Each row is a point on a landscape with many valleys, with its height.
A ball rolls from a point to whichever of its 6 nearest points has the largest drop for the distance, and stops where none of them is lower. Distance is the straight distance between rows; heights are no part of it.
k_149 (h 20.7): [ 12  -2   1   1  -6  -2  10   4   3  -6  12   0  13  10   7  -5  -3 -26
   2  -3 -18  18  14  11   8  14   7   3 -10  -2 -16  -2  10   2   9   4
   1   0  -4]
k_14 (h 49.3): [  1 -10  22  -8   2   4  -7  -2 -17  -5 -15  -3  -8  -3   3  16  17  22
 -16   9  16 -21 -18 -13 -13  -3  -8 -10   5  -3  11  13   5  -9 -27   9
 -14   5   3]
k_170 (h 77.6): [-15  -2  -1  -2  -4   8 -16  -6  -7  -3 -18  -3 -16  -8  -4  11   2  26
   6  13  19 -15 -21  -1 -13  -8   0  -4   7  -2  13  14  -3   4 -20  -7
  -3   0  -5]
k_420 (h 57.8): [-16  -3 -14  -4   0   7 -11  -5  -8  -2 -11  -4 -15  -5  -3   8   4  11
   6  11  19 -14 -10  -2  -6  -2   2 -10   4 -11   6  13  -2   7 -12  -3
   6   9  -8]
k_886 (h 8.9): [ 14   9   4  11  -5  -6  10  -1  16   7   6  -2   2   2   1  -4 -15   3
  -2   0 -10  17   8  22  -4 -20  -3  27  -5  13  -3 -24 -14  -1  16  -7
  -8 -20  13]
k_832 (h 38.1): [ -5   6 -21  16  17   9  11   8  27  -9  -2   3   3   3  -1 -14 -19   5
  27  -7  16   4  -1  21  -1 -32  -7  11  -8  10   1  -8  -9  16   5 -27
  28 -14   2]
k_821 (h 49.8): [  6  13   0   7   5 -13  17   3  18  -6  -2   4  -6  -4  -7  -3 -17  19
   7   9   9   2   6  25  -1 -35  -8  26  -9   8  15 -14 -13   2   9 -15
  -3 -19   7]
k_534 (h 14.8): [ 21   1  21  -6  -9  -8   8   3   0  -1   4   0   5   6   1  -2   3 -16
  -8  -3 -17  12   8  -7   6  13   0   1  -3  -4 -10  -1   3  -6  11  12
  -9  -9   3]
k_891 (h 19.3): [-19   0 -22  -4   3   1 -10  -6  -9  -4   4  -5   3   1   2   2   0  -1
   3  -5   7  -6  -2  -4   2   4   0  -8   7  -8  -3   5  -3   9   2  -3
  19  15 -11]
k_494 (h 59.4): [ -8 -10  -5  -7   0   4  -5  -1 -17  -1  -4  -4  -6  -6   0   8  13   5
  -7  10  14 -22  -5 -10  -5   5   5 -16   3  -7   3  13   3   2 -16   5
  -1  15  -1]
k_540 (h 18.4): [-11   3 -13   1   2  -3  -9  -4   0   1  -6  -3 -11  -3  -1   1  -7   3
   4   0   7  -7  -6  -1  -3  -3  -4   4  -1  -7  10   2  -6   7   3  -3
  13   3  -7]
k_779 (h 44.0): [-21 -15 -19 -11   6  13  -7  -5 -17   2  -4  -8  -3  -6  -1   8  18   8
   6  14  19 -19  -8  -8  -4   9   6 -21   7 -11  -2  16   0   7 -21   4
   6  24  -7]
k_506 (h 18.2): [ 17   4  19  -3  -8  -4  10  -4   3   8  -4  -4   0  -8   3  -3  -3  -2
 -11   2 -12   5  -4   0   0  -4   1  17  -3   6  10  -4  -2 -11  14   5
 -13 -15  14]
k_118 (h 40.6): [ -5  12  -9   8  13  -2   9   1  14  -8  -4   9  -7  -5  -3  -4 -12  18
  18   4  17  -3  -4  19  -2 -24 -12  14  -1   2  12 -11 -11   6   2 -15
  11 -13  -4]
k_749 (h 26.9): [ -8   6 -26  18  10   4   1   5  16  -2   3  -3   6   8  -6 -14 -20   2
  24 -20  13   9  -1  16   2 -10  -1   2 -10  14  -3  -6  -4  15   7 -21
  24  -5  -4]
k_622 (h 15.0): [ -4   3 -11   1  -2   0  -5  -8  -4  -3   3  -4   4   3   5  -2  -6  -6
  -2  -6  -4  -2   0  -5   4   6  -1  -5   5  -3  -4   1  -4   4   7  -3
   7  11  -7]
k_803 (h 27.1): [ 20  -3   4   8 -11  -8  12   8   9  -2   7  -2   5  11   7  -5 -10 -28
  -3  -6 -23  26  17  14   0   9   7  14 -12   5 -17  -8   9   0  13   4
   1 -13   5]
k_487 (h 37.8): [-10  -7 -10  -8  -2   5  -6  -5 -12  -1   0  -2  -2  -3  -2   6   6  -3
  -4   5   6 -16  -2 -12  -1   5   5 -12   6  -6  -3   7  -3   2  -3   1
   6  17  -7]
k_161 (h 55.8): [  1 -11   8  -3  -2   1  -1   2 -13   6   1   3   4  -3  -8   6  17   1
 -13   3   3 -17   2 -20   5  11   6 -20   8   1   2  11  10 -10 -11  13
 -10  15   5]
k_605 (h 13.2): [ 20   5  14   2  -7  -2  10  -6   9   7   1  -5  -1  -2   6  -5  -7  -4
  -8   0 -15  13  -4   5   0  -1   0  17  -4   3   4 -13  -4  -6  15   4
 -12 -13  10]
k_503 (h 22.8): [  7   6  -5  17  -1  -3   3   1  11   4   5  -3  -1   8   0 -10 -13  -8
   4  -9 -12  22   4  19  -1  -4   0  15  -5   9  -8 -10  -1   4   9 -11
   3 -13   0]
k_884 (h 15.1): [ -1   5  -7   4   0  -4  -4  -7   1   1   2  -2  -2   2   2  -4 -10  -2
   2  -4  -2   4  -2  -1  -1   2  -3   4   0   0   2  -2  -5   2  10  -5
   6   5  -4]
k_124 (h 28.3): [ -7   7 -16  13  17   0   4   3  15  -6   0   3  -1   3  -2  -9 -17   7
  15  -6  11   4  -4  16  -5 -17 -12   9  -5   8   2 -13  -9   8   6 -15
  17  -9   1]
k_525 (h 55.9): [  7  -1   6  -6  -6  -1   1  -3  -6   8   0   1  -4  -4  -1   2  -2  -3
 -10   2  -6  -7  -1 -16   6   2   2  -6   1  -1   5   6   4  -4   5   6
  -7   4   2]
k_852 (h 23.1): [  4   6   3   7   5  -7   3  -5  11   5  -1   0  -1  -5   3  -6 -10   6
   1   3  -7   3  -2  12  -5 -14  -4  20  -4   5   9 -17 -10  -1  10  -4
  -5 -11   7]
k_722 (h 14.5): [ 16   6   5  10  -6  -6   7  -2   9   1   4  -4   4   8   8  -6 -11 -13
  -3  -6 -19  19   7  11  -2   2  -2   9  -5   6  -6  -8   0   3  11  -1
  -2 -11   0]
k_956 (h 53.0): [-11 -15  -3  -7   2   9  -1   0 -18   6   6  -1   5  -6   0  10  22   3
  -4   7   5 -22  -4 -20   2  15   6 -23  10  -2  -1  11   7  -3 -16  14
  -2  18   2]
k_523 (h 21.4): [ 25  -2  16   4 -10  -6  15   7  12  -2   8   0   6  10   8  -4  -6 -24
  -8  -5 -20  27  12  12  -4   5   4  17 -10   7 -13  -8   3  -2  13  11
  -3 -19   7]
k_121 (h 18.8): [ 1  6  3  1  1 -8  0 -5  6  7 -3 -2 -5 -1  5 -6 -7  0 -3  3 -8  1 -6  0
 -3  0 -3 11 -2  0 10 -4 -6  1 11 -1 -4 -3  1]
k_90 (h 7.4): [ 21   4  17  -5 -10  -2  10  -2   4   7   0  -2  -1   0   4  -3   0  -9
 -10  -3 -13  14   1  -2   2   5  -2   8  -2   0   1  -5   0  -5  14   9
 -10 -11   7]
k_291 (h 16.3): [ 13  -2  11  -4  -2  -6   8   5   0  -6   9   4  15  10   7  -5   5 -25
   1  -5 -20  13  15   1   9  18   2  -1  -6  -2 -18  -1   7   0   9  10
  -4   1   1]
k_201 (h 25.3): [ -1   7  -4   4   5  -7   0  -3   6   2  -5   1  -9  -2   4  -5 -10   7
   3   4  -4   3  -8   8  -5 -13  -5  14  -4   3  11 -10  -6   0   8  -6
  -1  -8   0]
k_360 (h 15.7): [-5  3 -5  1  0 -2 -4 -3 -3  3 -5 -1 -7 -2  3  2 -6 -3 -3  3  1 -7 -6 -4
  0  1 -1  2  0 -2  8  4 -2  0  5  1  1  6 -1]
k_53 (h 39.7): [ -1   7 -14  17  14   0   7   5  19  -2   3   3   2   3  -6 -13 -19   5
  18  -8   6   8   2  19  -5 -23  -6  15  -5  11  -5 -13 -11   7   7 -18
  16 -16   5]
k_447 (h 21.2): [ -8   8 -12  10  11  -3  -4  -1   9  -1  -1   3  -3   0   2  -6 -14   6
  10  -4   5   5  -5   9  -8  -9  -9   8  -3   5   6 -11  -7   8   8  -8
  13  -5  -1]
k_999 (h 42.9): [ -1  -9   8  -7  -1   1  -4   1 -14   2 -11   1  -9  -6  -1   8   8   4
 -14   7  10 -16  -9 -10  -8  -3   5 -10   1  -2  10  15   3   0 -17   6
  -7   9   4]
k_218 (h 41.7): [ 17  -7  36 -10  -8 -10   0  10  -6   6   1   5   8   1 -12   7  20  -2
 -20   6 -10   1  18 -19   9  19   3 -15   9  -5  -5   7   7 -20  -9  18
 -29   0  12]
k_73 (h 30.6): [ 14  -1  -6  10  -8  -4   8   4   8   0   9  -5   7  13   6  -8  -6 -22
   1  -8 -16  26  16  17   6   9   8   8  -9   3 -15  -6   8   6   7  -2
   3  -4  -2]
k_489 (h 33.5): [ -4  -5  -5  -7  -4  10  -2  -4 -10  -1   9   2   9  -1   0   4   9  -7
  -4  -5  -4 -12   2 -18   9  12   2 -16   7  -6 -12   6   1  -2  -3   9
   3  19  -6]
k_707 (h 42.6): [ 11  -5  23  -6  -7  -4  -7   7 -10   7  -5   2   2  -2  -8   4  11   3
 -20   3  -2  -7   3 -20   3   6   7 -12   5   4   6  11   7 -15  -5  12
 -19  -2  13]
k_460 (h 55.3): [-14   9   2   0  -1   2  -8  -4   1  -7 -16   3  -9 -13  -4   8  -6  28
   6  16  12 -13 -13  10  -4 -20  -3  13   7   3  21   4  -6   2 -11 -12
  -6  -9  -1]
k_289 (h 31.2): [ -4   7 -24  24   3   6  10   3  19   1  11  -5   0  10  -7 -15 -18  -5
  25 -24   8  16   9  17   8  -9   3   7 -12  11  -8  -8  -3  12   8 -23
  22  -9  -3]
k_569 (h 54.1): [-13   2   4   2  -2   3 -10  -5  -2  -6 -18   2 -15 -11  -1   8  -2  21
   3  13  11 -12 -15   2  -8 -12   2   4   5  -1  16   9  -1   2 -15  -5
  -5  -5  -2]
k_411 (h 45.6): [  6  -4   8  -6  -5   3   2   4 -12   7   9   6   6  -3  -7   4  22  -2
 -11  -1  -5 -12   6 -23  10  14   5 -19   9  -5  -7   6   7 -10  -8  15
 -10  12   4]
k_69 (h 16.2): [ 31  -4  23   4 -12  -5  19  11  13  -4   4   3   4   3   9  -2  -4 -23
 -16  -9 -18  28  12  15  -4   1  -1  23  -7   7 -10 -14  -1 -12  16  15
  -8 -25  14]
k_868 (h 45.9): [ -5 -11  -5  -8  -3   6  -4  -1 -16   5  -1   2   1  -4  -3   7  13   2
  -6   5   4 -20  -2 -16   2   7   7 -17   5  -1   1   9   4  -4 -12  10
   0  16   1]
k_720 (h 48.6): [ -7   6   6   0   0  -2  -1   2   2   1 -14   3  -9 -11   4   1  -6  12
  -3  13   1  -6  -7   4  -1 -14  -1  13  -3   3  19   1  -6  -1   0  -3
  -7  -7   3]
k_424 (h 7.9): [  8   6   1   5   1  -5   1  -6   6   7   1  -1  -2   1   7  -7 -12  -1
   0  -2  -7  10  -4   4  -4  -4  -3  13   0   6   3 -11  -6   2  13  -5
  -1  -5   1]
k_322 (h 49.2): [-19 -11 -17  -7   0   6  -8  -3 -15   0  -6  -7  -8  -6  -1   9   8   9
   1  10  16 -17  -8  -7  -9   4   5 -13   2 -11   2  12  -2  10 -13  -3
   7  17 -12]
k_13 (h 10.5): [ 22   5  14  10 -13  -3  16   1  17   4   2   0   6   2   8  -5  -9 -11
 -13  -2 -20  28   9  21  -2 -10  -3  30  -4   9  -8 -21  -9  -4  14   2
 -12 -23  12]
k_344 (h 40.8): [  0  -3  21  -5   0   5  -8   1 -11  -5 -18   0 -11  -6   6   9   6  15
 -14  11   7 -15 -17  -5  -9 -11  -3   3   0   5  13   8   3  -9 -18   3
 -14  -5   7]
k_17 (h 49.5): [ -6  -1  13  -5  -2   7 -10  -2  -7  -4 -17   2 -15  -8   3   7   4  15
  -7  11   9 -13 -16  -1 -11  -9   1   1   3   2  15  10  -2  -3 -17   0
 -10  -4   3]
k_863 (h 20.9): [  8  -2   1   0  -1  -1   6   1  -3  -5  12   1  16  10   7  -4   1 -24
   3  -5 -20  11  13   1  13  15   4  -1  -3  -7 -14   3   8   2   8   2
   0   5  -8]
k_826 (h 43.8): [  0  11  -8  10  11 -10  11   2  19  -2   1   5  -3  -1  -5  -7 -17  16
  14   5   9   1   0  21  -3 -30 -10  17  -6   9   8 -17 -11   8   6 -16
   5 -13   4]
k_117 (h 37.0): [-15   8 -16   2   7   1  -2  -3   5  -5  -8   3 -14 -10  -2   2  -6  18
  14   6  19  -6 -10   8  -6  -9  -7   4   2  -7  14   2  -4   8  -3 -12
  14  -6  -9]
k_926 (h 17.7): [15  5 16 -2 -9 -6  6 -4  2  6 -1 -3 -3 -2  2 -4 -1 -7 -6 -2 -8  6 -1 -7
  4  3  1  6 -3 -1  1 -2  1 -6  8  4 -8 -7  6]
k_246 (h 24.7): [-15   9 -20   5  14   2  -6   1   8  -8  -3  -2  -5   0  -2  -6 -10   8
  20  -7  18   2  -6  10  -7  -7 -11   1   0   0   5  -3  -5  11   2 -12
  23  -5  -9]
k_583 (h 31.0): [ -5  -3   3  -9   2  10  -1   5  -3  -7  16   8  21   6   2   1  13 -24
   7  -5 -16   4   9 -11  14  21   8 -16  -2  -9 -21   6  17  -4   1  12
  -2  11  -6]
k_70 (h 36.2): [-26  -3 -27 -10   2   3 -13  -4  -8  -5  -3 -10  -6  -4  -4   8   7   7
   9   5  22 -12  -6  -3  -4   0   2 -16   5 -13  -1   9  -7  11  -8  -6
  17  14 -17]
k_409 (h 45.3): [-24  -3 -24 -11   1   9 -13  -7 -12  -2 -10 -12 -12  -4  -7   7   9  16
  12  12  26 -17  -8  -1  -6   0   1 -18   3 -14   1  14  -3  13 -17  -9
  12  19 -15]
k_212 (h 16.9): [-19 -12 -16 -10   0  12 -12  -6 -19   0 -14 -11  -7  -4  -3   9  14  22
  10  17  22 -20 -14  -1 -10   7   4 -20   6 -10   3  18  -4  10 -24  -3
   2  23 -12]
k_979 (h 11.5): [ 5  5  0 -1 -5 -2 -1 -6 -3  2  2 -4  2  3  4 -4 -5 -6 -5 -3 -6 -1 -1 -7
  2  6 -2  2  1 -2 -1  0 -1  0 10  0  1  4 -4]
k_88 (h 24.2): [  1   8  -7  13   6  -4  -1  -2  11   4   2  -2   2   6   2  -9 -15  -2
   7 -10  -6  17  -1  13  -5  -4  -4   9  -1   8  -3 -12  -2   6  10 -11
   9  -6   0]
k_110 (h 17.9): [ -1   7  -4   6   6  -6  -1  -3   8   5  -1   1  -5  -2   3  -7 -13   4
   4  -1  -3   4  -4   6  -5  -9  -6  13  -4   3   7 -10  -8   0   9  -3
   2  -6  -1]
k_248 (h 48.9): [ -2  -7  19  -8  -1  11 -12  -5 -14  -4 -20  -2 -13  -9   2  15  12  30
 -10   9  15 -22 -26  -6 -15 -11  -8  -1   5   2  14  10  -3  -9 -22   6
 -17  -2   1]
k_366 (h 18.3): [ -9   6  -8   1   5  -8  -5  -5   3   1  -4   1 -11  -2   5  -2 -10   5
   5   1   6  -1  -5   2  -3  -7  -5   7  -1  -4  11  -5  -4   6   4  -5
   8  -3  -4]
k_425 (h 41.4): [ -5   3 -10   6  -1   3   2  -5  -1  -8  10  -1  13   7   5  -3   0 -17
   4 -10 -13  12  10   6  14  10   5  -2  -1  -2 -11   5   4   9   4  -7
   8  14 -11]
k_471 (h 31.1): [ -7   2 -31  20  11   8   9   6  22  -2   2  -1   4   6  -2 -14 -21   1
  29 -20  22   8   0  19   2 -21  -4   7 -13  11  -2  -5  -8  18   8 -25
  30 -10  -3]
k_661 (h 28.0): [-11   7 -21  13  17   5   3   2  15  -9  -5   5  -1   0  -2  -9 -19   9
  24  -9  19   2  -6  17  -6 -17 -10   5  -4   7   6  -7  -6  15   2 -17
  25  -6  -2]
k_701 (h 42.0): [  6  -1  24  -8   0  -3  -5   5  -6   4 -13  -2  -8  -6   1   1   2   4
 -19   6  -1  -8  -9 -12  -2  -5   3   1   1   6  12   6   5 -11  -7   8
 -16  -6  13]
k_33 (h 31.4): [  7  -4  -9  -1   0   0   8   5   1  -6  17   0  19  11   8  -6   5 -29
  10  -7 -19  15  16   6  16  16  11  -1 -11  -2 -16  -1  10   0  12   2
   2   8  -7]
k_810 (h 44.3): [ -4  11  -5   6  11  -9   5   1  12   0  -3   6  -6  -6  -1  -3 -10  16
  10   7   5  -1  -2  15  -1 -20  -8  18  -8   4  15 -14 -11   1   6 -10
  -1 -14   2]
k_711 (h 42.7): [-14 -13  -3 -11   0  19  -2  -4 -10   5  11   1  12  -1  -5   9  26   2
   1  -2   1 -14  -1 -26   4  23   3 -30  10  -8 -12   5  12  -9 -12  20
   1  21  -6]
k_302 (h 28.7): [-16   8 -25   4  12   3  -8  -2   3  -9  -4  -2  -8   3  -4  -2  -8  12
  20  -8  23   0  -7  10  -8  -5  -9  -3   1  -2   7   2  -6  14   1 -12
  28   0 -12]
k_84 (h 33.9): [  2  -1  11 -11  -5  10   0   2  -8  -1  14  10  10   1  -5   5  21 -10
  -6  -2 -10  -5   8 -19  13  17   3 -21   4 -10 -15   3   8  -9  -4  16
  -4   9  -1]
k_942 (h 24.8): [  8  -2  17 -12  -3   1   0   8  -2   0  12  11  10   3  -3   3  21 -16
  -6  -2 -13   2  14 -19  12  21   2 -14   0 -13 -20   2   7 -10   2  15
  -9   4   0]
k_176 (h 14.9): [ 10   6   6   2  -5  -4   2  -8   5   3   0  -4   2   3   6  -5 -11  -6
  -2  -4 -12  12  -1   4   1   5  -3   7   0   4  -1  -8  -4   2  12  -2
  -1  -4   1]
k_764 (h 34.3): [ -2   3 -14  12   2  -5   1  -5   3  -3   6  -4   5  11   2  -7 -11  -9
   8 -13  -9  18   6  13   5   8   3   4   0   3  -8  -1   3   8   8 -11
  10   5  -7]
k_208 (h 20.2): [  9   4   8  -6  -5   1   2   0  -3  -3   8   4  11   4   5  -1   3 -15
  -4  -4 -14   5   6  -8  12  13   0  -7   1  -7 -13   3   3  -1   8   7
   1   0  -3]
k_435 (h 24.1): [-18   4 -29   7  14  -5  -5  -1   3  -6   2  -6   5   5  -2  -5 -12   4
  18 -14  13   5  -2  14  -1  -3  -1  -2   2   4   4  -1  -3  16   3 -14
  27   2  -8]
k_787 (h 21.3): [ 17  -4  30  -8 -11  -9   1   4  -2   7  -4   0   2  -2 -11  -1  10  -4
 -19  -1  -5   1   7 -17   7  11   1  -5   3   0   1   5   9 -17   1  12
 -22  -9  12]
k_696 (h 44.4): [-20   4 -20  -4   2   0 -11  -2  -2  -5  -8  -3 -15  -5  -4   4  -1  12
  12   4  22 -10  -8   1  -7  -3  -2  -6   4 -10   8   6  -3  11  -8  -8
  13   5 -11]
k_828 (h 20.5): [  8  11  -3   7   5 -12   8   1  15   6   0   0   0   0   0  -2 -15  11
   5   2  -1   7   5  20  -5 -26  -6  25  -7   9   6 -22 -13   0  13  -8
  -7 -18  11]
k_234 (h 38.5): [-10 -13  -9  -9   0  14  -4  -4 -10   4   7   0   5  -6  -1   7  16   0
  -3   0   2 -17  -3 -19   2  10   4 -21   8  -5  -8   9   6  -1  -7  10
   4  19  -4]
k_210 (h 57.3): [  5  -3 -17   8  -5  -6  12   7   7   3  17  -7   7  16   6  -7  -6 -31
  12 -14 -16  24  20  18  10   9  10  10 -18  -1 -18  -9   9   1  13  -3
   5   1  -7]
k_300 (h 28.6): [  1  -3   1  -8  -5  11  -1  -3  -6  -4  10   2  12   0   0   1   7 -11
  -5  -3  -9  -2   3 -14  11  13   2 -13   7  -7 -13   7   7   0   4   5
   2  15  -6]
k_465 (h 73.1): [ 14  -7 -10   5 -14  -7  13  11   8   5  25   0  11  14   7  -6 -11 -36
   8 -16 -18  28  26  13   4  11  16  15 -17   1 -23 -14  10  -5  20   0
   5  -3  -2]
k_818 (h 47.1): [  5  -8  23  -8   3   0  -8   4 -17  -3  -9   3  -6  -2   1   8  13  10
 -20   5   7 -18 -11 -15  -9  -1  -1 -13   4   2  12  10   8 -12 -20  10
 -13   2  10]
k_526 (h 17.1): [ -5   0  10  -3  -1   2  -4   3  -6  -1 -14   1 -11  -9   1   1  -1   6
 -10  11   3 -10 -13  -4  -5  -9   2   1  -2   1  16   7   4  -5  -7   2
  -8  -7   6]
k_321 (h 49.9): [ -6  12   6   2   4  -8   3  -3   4  -7 -13   6  -9 -11  -4   5 -11  27
   3  14   8  -9  -8  18   2 -27  -8  21   2   6  23  -4  -8   0  -3 -10
  -9 -15   2]
k_127 (h 32.6): [ 13   0  24  -9  -9  -6   1   2   0   9  -3  -1  -1  -5  -2  -3   3  -2
 -15   2  -9   4  -4 -12   4   3   1   4  -1   3   7   5   5 -13   8   7
 -18 -13  15]
k_509 (h 57.0): [  1 -12  10  -8   2   1  -4   2 -21   4  -3   2   0  -2  -1  10  18   8
 -16   9  10 -21  -5 -17  -4   6   3 -19   8   2   6  14   6  -6 -18  12
 -11  13   6]
k_497 (h 63.9): [  0   4 -21  13  -3  -3  10   3  11   1  15  -6   0  16   2  -9 -11 -18
  11 -18  -8  23  17  19  11   5   5   8 -15   1 -14 -10   5   6   8 -13
  11  -3  -8]
k_939 (h 40.3): [-21 -11 -21 -12   2  13 -10  -8 -13   0   2 -10   4  -4   1   7  13   0
   1   5  11 -16  -6 -10  -3   5   6 -17   5 -12  -7   8  -4   5  -9   4
  12  21  -9]
k_287 (h 48.5): [ -5 -14   6 -11   1  10  -4   2 -14   7   8   7   9  -5  -5  12  27   3
  -7   4   1 -15   3 -26   3  19   3 -25  11  -1  -8   8  11 -11 -16  19
  -8  20   3]
k_51 (h 20.6): [  5   0   9  -8  -1   6   1   7  -3  -8  15   7  18   8   2  -1  14 -25
   3  -4 -20   6  12 -10  14  19   3 -11  -2  -8 -21   2   8  -4   8  11
  -1   5  -1]
k_68 (h 23.0): [-12   7 -19   7  12  -2  -9  -2   3  -4   1  -2  -4   3  -1  -7 -10   2
  10  -7   6   5  -6   7  -7  -5  -6   4   1   0   1  -6  -5   9   5  -8
  15   1  -8]
k_189 (h 71.8): [-10  -6  10  -6  -3  11 -14  -6 -11  -5 -18  -3 -14  -9   1  10   5  24
  -5  12  17 -19 -22   0 -15  -9   0  -3   7   2  12  13  -2   1 -24   0
  -9   4  -5]
k_670 (h 53.9): [  6 -12  17  -5  -2  -2  -6   6 -17   7  -2   5   3  -2  -6   7  18   6
 -16   6   5 -13   3 -20   3  11   4 -20  11   2   4  10   8 -13 -14  14
 -14   9  10]
k_99 (h 28.4): [ -3   9 -18  18  11   0   3   3  18  -4   4   0   5   7  -5 -11 -17   3
  18 -16   4  13   0  16  -3 -11  -2   6  -5  11  -2  -8  -3   9   7 -15
  17  -6   0]
k_495 (h 43.2): [  0   2  10  -3  -1  -3   0  -1   1   5 -13   2  -7  -9   1  -3  -5   1
  -9   5  -5  -8  -9  -1  -2  -8   1  10  -4   2  14   1   0  -5   3   2
 -10  -8   6]
k_621 (h 43.5): [  0 -11  21  -9  -3   0  -4   7  -9  10   2  14  12  -1 -10  12  32   2
 -13   3  -8   1  16 -25   7  28   5 -20  15  -2  -7   3  15 -21 -18  22
 -29  18   9]
k_216 (h 40.1): [ -8   9   0   3   5  -5   3  -1   7   1  -9   3  -9 -10   1  -4 -10  14
   6  11   2  -2  -6   9   0 -16  -5  17  -1   1  19 -10  -8   0   3  -7
  -5 -11   4]
k_772 (h 49.1): [  9 -11  25  -8   2  -6  -9   7 -16   4  -6   3   2   1  -5   8  19   7
 -24   5   3 -13   0 -21  -1   7   1 -17   8   4   8   9  10 -18 -16  14
 -18   7  13]
k_971 (h 39.2): [-10  -8   8 -12   1  14  -3   5  -6   5  11  13  10   1  -4   8  30  -6
  -7  -4  -7  -5  10 -25   8  26   0 -29   9 -11 -13   0  13 -14 -11  21
  -8  15  -4]
k_950 (h 14.2): [ 20   4  14   0  -6  -4   7   1   2  -1   6  -2   5   7   6  -4  -3 -18
  -7  -4 -17  17   8   1   3  10   0   4  -6   0  -9  -1   6  -2   9   7
   0  -6   0]
k_30 (h 45.2): [-16 -11 -14 -11   2  12  -6  -3 -16   3  -1  -6  -5  -6  -1   8  14   4
   1   8  13 -20  -4 -14  -4   9   6 -20   4  -9   0  14   1   5 -13   7
   4  18  -6]
k_563 (h 10.0): [  7  13  -6  14  11 -10  11   6  22  -3   6   3   2   5  -6  -7 -21  10
  11   2   4   3   6  25  -6 -35 -10  22  -8  11   0 -21 -14   7   9 -21
   9 -20   8]
k_324 (h 25.0): [-10   3 -25  14   6  -2  -2  -1   6  -5   7  -5   6  10  -4  -6 -11  -2
  17 -19   7  14   5  13   3   1   3   0   2   7  -3  -3   0  14   6 -16
  19   2 -11]
k_449 (h 22.3): [ 17   0  20  -8  -9  -5   7   3  -5   2   8   6   4  -2  -4   1   9 -12
  -9  -2 -11   2   9 -16  10  15   3  -7   2  -9  -6   5   7  -9   7  10
 -11   0   4]
k_418 (h 18.9): [ 15   4   4  16 -11  -4  13   6  17   3   8  -1   0   9   5  -7 -13 -20
  -3  -7 -17  32  10  21   1  -2   3  21 -12   7 -14 -13   1   1   8  -3
  -1 -21   7]
k_774 (h 13.9): [ 19  -1  26 -13  -9 -10   7   6   0   0   9   6   6   4  -3   1  11 -18
 -10  -2 -15   7  19 -14  10  15   2  -5   1 -11 -13   0   6 -12   9  15
 -11  -6   5]
k_98 (h 45.1): [ 12  -3  17  -8  -8  -3   1   2  -8   6   6   3   3  -2  -8   2  16  -3
 -15   1  -5  -5   8 -21  11  14   3 -15   6  -5  -4   7   8 -14  -5  12
 -16   6   8]
k_230 (h 89.1): [-11 -11   2  -6   1   7  -8   0 -18  -2 -15  -3  -8  -6   3  12  11  14
  -8  12  15 -21 -12  -9 -11   3   1 -14   8  -1   9  19   1   4 -24   3
  -3  15  -2]
k_988 (h 52.4): [  3 -10   4  -4  -5   4  -2   3 -12   5   2   2   0  -4  -4   5  10  -1
  -9   2   1 -13   0 -19   5   6   6 -16   5  -2  -1  11   6  -6  -4  12
  -8  11   5]
k_937 (h 33.7): [  9  12  -1   8   4 -14  13   3  21  -3   3  -1  -2   2  -8  -4 -21  13
   7   6   3   2  10  27  -5 -37  -8  27  -7  11   7 -22 -16   3  12 -14
  -1 -20  11]
k_488 (h 21.5): [ -8  -2  -1  -4  -1   1  -8  -2  -6   1 -11   0 -14  -8   0   4  -1   6
  -6   9   7 -14 -11  -5  -7  -4   1  -2  -2  -3  10  10   1   3 -10   0
  -4   3   0]
k_851 (h 11.0): [ 13   7   8   4  -2  -5   7  -6  13   7   1  -2  -1   2   6  -8  -9  -3
  -5  -1 -14  15   0  11  -3  -6  -2  18  -8   7   0 -13  -8   1  14  -2
  -7 -15   7]
k_797 (h 17.8): [ -3   7  -7  11   7  -6  -1  -1   9   5   2   3  -4   3   4  -8 -16   3
   7  -5   0   5  -4   8  -6  -7  -7  11  -1   6   6 -10  -8   6   9  -7
   8  -7   2]
k_794 (h 28.1): [-19   6 -24  -3   9   0 -14  -4  -4  -6  -1  -3  -5  -1  -3   2  -5   5
  12  -5  15  -4  -4   4  -6  -2  -3  -4   4  -8   4   2  -8  12   1  -9
  24   6 -12]
k_150 (h 24.5): [-14  -1 -15  -5  -2  12  -5  -9  -5  -5   6  -3  14   0   3   3   4  -8
   3  -5  -8  -3   0  -9   8   8   4 -11   8  -4 -11   6   2   4   2   1
  10  17 -12]
k_969 (h 83.0): [-14  -8  -6  -5  -2   8 -14  -6 -13  -2 -19  -6 -15  -5  -1  12   7  22
   4  14  21 -20 -18  -3 -12   0   0 -12   7  -6   9  17  -1   8 -21  -4
  -2  12 -10]
k_677 (h 19.6): [  2   2  -4   0  -4   2   0  -6  -3  -5   7  -5   7   6   4  -5  -2 -13
   0  -5 -10   7   3  -2   6  11   0  -3   2  -4  -9   2   4   4   5  -3
   4   7  -8]
k_310 (h 62.1): [ -6  -7  13  -6  -4  10 -15  -9  -7  -5 -20  -2 -13 -14   0  15   6  37
  -1  13  16 -25 -24   0 -14 -18  -5   8   9   5  16   3  -7  -7 -22  -3
 -13  -1  -2]
k_683 (h 52.0): [ 13 -10  35 -11  -3  -9  -7   9 -11   6  -4   4  10   2 -12  10  23   6
 -25   6  -6   2  17 -22   7  20   2 -14  15   2  -1   4   7 -23 -13  18
 -29   6  14]
k_623 (h 19.4): [  4  -4   2  -7   0   1   4   9   0  -6  16   7  20  10   8  -1   9 -29
   8  -8 -19  10  14  -1  13  22   8  -3  -6  -2 -20   4  12  -4   9   9
  -2   5  -7]
k_577 (h 26.8): [  5   4  -7  10  -4  -2   1  -6   7  -1   5  -2   4  10   5  -8 -10 -12
   2 -10 -13  19   7  11   1   4  -1   7  -3   1 -11  -4   0   6   9 -10
   6   0  -6]
k_597 (h 28.9): [ 28  -1  28  -3 -10  -6  17   3   8   2   2   1   1   0   2  -5   3 -16
 -14  -1 -16  19   5   3   2   8  -2  14  -4   2  -4 -10  -1 -12  17  16
 -11 -22  10]

For each start below, name the point where the ball stops.
k_661 => k_424
k_670 => k_774
k_118 => k_424
k_51 => k_90
k_577 => k_424
k_161 => k_774
k_234 => k_979
k_772 => k_774

For each start below, name every point that the ball comes to, in order.
k_73 => k_722 k_851 k_424
k_321 => k_216 k_110 k_424
k_621 => k_971 k_942 k_774
k_302 => k_246 k_447 k_797 k_424
k_956 => k_234 k_489 k_150 k_622 k_979
k_711 => k_489 k_150 k_622 k_979
k_460 => k_216 k_110 k_424
